Each row is a point on a tangle of strands that fork and nearly touch. The rows are in no order.
Points whose rows are less than 46.1 apart are linked; no others are.
lilez: [-37 -15   1  73 -47  15 -21 -18  -6  35 -20 -56  33   6]
silil: [  8 -33 -34  -4  30  30  14  -8   5  -9  43  35  53  58]
folom: [-10  20   1  -6  11 -12   0   7   9  25   6  -7 -22 -15]
Sir: [-36 -15 -25  60 -21  23 -18  -9   4  51  14 -37  47  22]
soz: [ 18   7   0 -40  46  -3  28 -10   7 -25  18  46   2  27]
riv: [ 12  29  11 -25  24 -32  24  13   9  36  22   8 -69 -41]
zab: [ -16  -30   27   69 -101   13  -22  -26  -37  -13  -73  -54   -3  -45]
zosor: [ 17 -17  -4 -25  44  10  19  -1   8 -48  14  37  42  52]
mima: [-25 -22 -34  39   0  28 -23   1  11  29  19 -18  69  39]
beni: [ 17  16   7 -50  48 -10  26  -8   8 -24  14  46 -15  11]
gaz: [-31 -15 -30  44  -8  24 -19  -4   8  40  19 -23  53  28]
mura: [-12   2   2   3   3   1 -36  22  12 -18 -23 -17  41  16]
Pom: [ -6  25   9  -1   3 -23   4  10   4  30   7 -16 -47 -34]
Kurof: [ 18  -6   4 -36  48   1  26  -6   6 -47  12  46  22  44]
fup: [  9 -14   1 -19  38  11  -1  12  14 -42   1  23  53  42]
Lume: [  -9  -34   25   63 -107   12  -16  -25  -45  -20  -76  -53  -16  -62]
Menem: [ 22 -11 -38 -19  28  26  40 -23   5  24  67  54   0  37]
Bog: [  2  11   5 -29  31  -4 -10  11  12 -24  -6  16  15   9]
pumen: [-40 -15 -13  67 -32  19 -23 -11   2  41  -3 -49  48  20]
sig: [ -4   1 -20  -6  25   9   4  -3  13  20  23  15  20  17]
gebi: [ 38  14 -20 -35  38  -1  62  -9   7  45  63  52 -51  -3]
lavid: [-10  11 -13   1  16   1   3   0  11  33  20   1  -3  -2]
buzud: [ -5  -5   1  -6  17   4 -27  20  16 -27 -15  -4  48  24]
gok: [-16  -4  11  27 -34   0 -55  31   7 -32 -46 -42  49  17]
Tiro: [ 42   7 -29 -34  34   9  63 -15   5  42  71  58 -44  10]
kimuz: [-16  21  16   6 -23 -22 -26  11  -6  -2 -27 -33 -30 -28]
poz: [ 19  25  17 -61  46 -22  23  -1   6 -27   6  44 -36  -6]
kav: [-15  17  20  16 -38 -23 -22   8 -14   1 -30 -42 -39 -37]
zevod: [ 15 -31 -40  -9  27  33  26 -21   3   1  59  46  35  58]
Fam: [ 26  27   5 -30  34 -29  41  13   9  46  39  20 -73 -37]
fal: [ 26  30   8 -52  46 -22  41   0   8   9  28  43 -58 -20]
zem: [-10  -5  30  43 -74 -16  -9 -11 -34  -1 -45 -56 -50 -60]
Bidom: [  -1  -32   23   55 -109    5  -10  -22  -52  -23  -74  -49  -35  -78]
rilef: [ -5 -34 -39  12  22  35  -3  -3  10   6  38  19  65  53]
rez: [  5  23  14 -37 -15 -26 -49  41  -5 -62 -52 -12 -10 -15]
Pepo: [  2  29  13 -15  11 -30  11  14   4  31  11  -8 -59 -38]
Ref: [-32 -28  22  83 -75  17 -14 -31 -22  24 -44 -62  16 -24]
pulem: [-17   5  26  38 -57 -18 -14  -5 -23   7 -34 -51 -40 -44]
kolu: [  6  24  19 -47  10 -23 -35  33   1 -56 -37   5  -6  -9]
Doz: [ -3  19   9 -26  16 -13 -21  16   9 -17 -14   0  -5  -8]
fiz: [ 33  -2 -33 -28  29  18  54 -24   2  26  69  61 -20  28]
topu: [ 32  24  -4 -45  45 -13  55  -5   9  29  45  48 -55 -11]
rufid: [-38 -22  11  78 -61  17 -22 -22 -12  28 -33 -62  33  -2]
feda: [ -9  24  14 -11 -12 -22 -34  20  -1 -18 -31 -22 -21 -22]
Sini: [ 33  24  -2 -38  40 -24  51   7  12  49  47  34 -71 -29]
linod: [ -3 -16  28  46 -94 -11  -8 -15 -47 -18 -62 -52 -49 -73]
Buvo: [  4  -9   5 -15  28   7 -17  19  14 -40 -11   8  52  31]
fulo: [ -7  24  13 -21   1 -19 -30  19   5 -19 -23 -11 -14 -16]
kezan: [ 11  13  22 -49  24 -18 -22  26   7 -61 -29  16   7   4]
Kibuk: [ -2  -8 -28  -5  28  18   8  -7  12  16  34  25  28  28]
nonu: [-23 -30  29  76 -90  17 -14 -31 -34   7 -61 -60   2 -38]
Napip: [-16  -5   4  18 -12   3 -45  27  11 -22 -32 -31  53  20]
Miku: [ 11   6  14 -40  35  -9 -10  17  11 -50 -15  22  21  17]
ton: [-16 -27 -34  23  13  30 -15   4  14  15  26  -2  69  42]
rebak: [ 22  32  14 -58  46 -23  31   2   9  -9  14  43 -51 -18]
zodu: [ 22 -24 -43 -13  24  33  37 -28   1  10  69  58  14  55]

A fork is a point with three links, a tip a point with one. Leave the first point through the second and follow the links. Name the first fork or tip that comes.
Miku, kezan | rez
zosor, Kurof | topu
Pom, folom | Kibuk

Name the points in between on the shortest way along the links from the first point to the second, in order.
Kurof, gebi | soz beni poz rebak fal topu
beni, mura | soz Kurof zosor fup Buvo buzud
Doz, kezan | Bog Miku
riv, lavid | Pepo Pom folom
kimuz, zab | kav pulem zem linod Bidom Lume
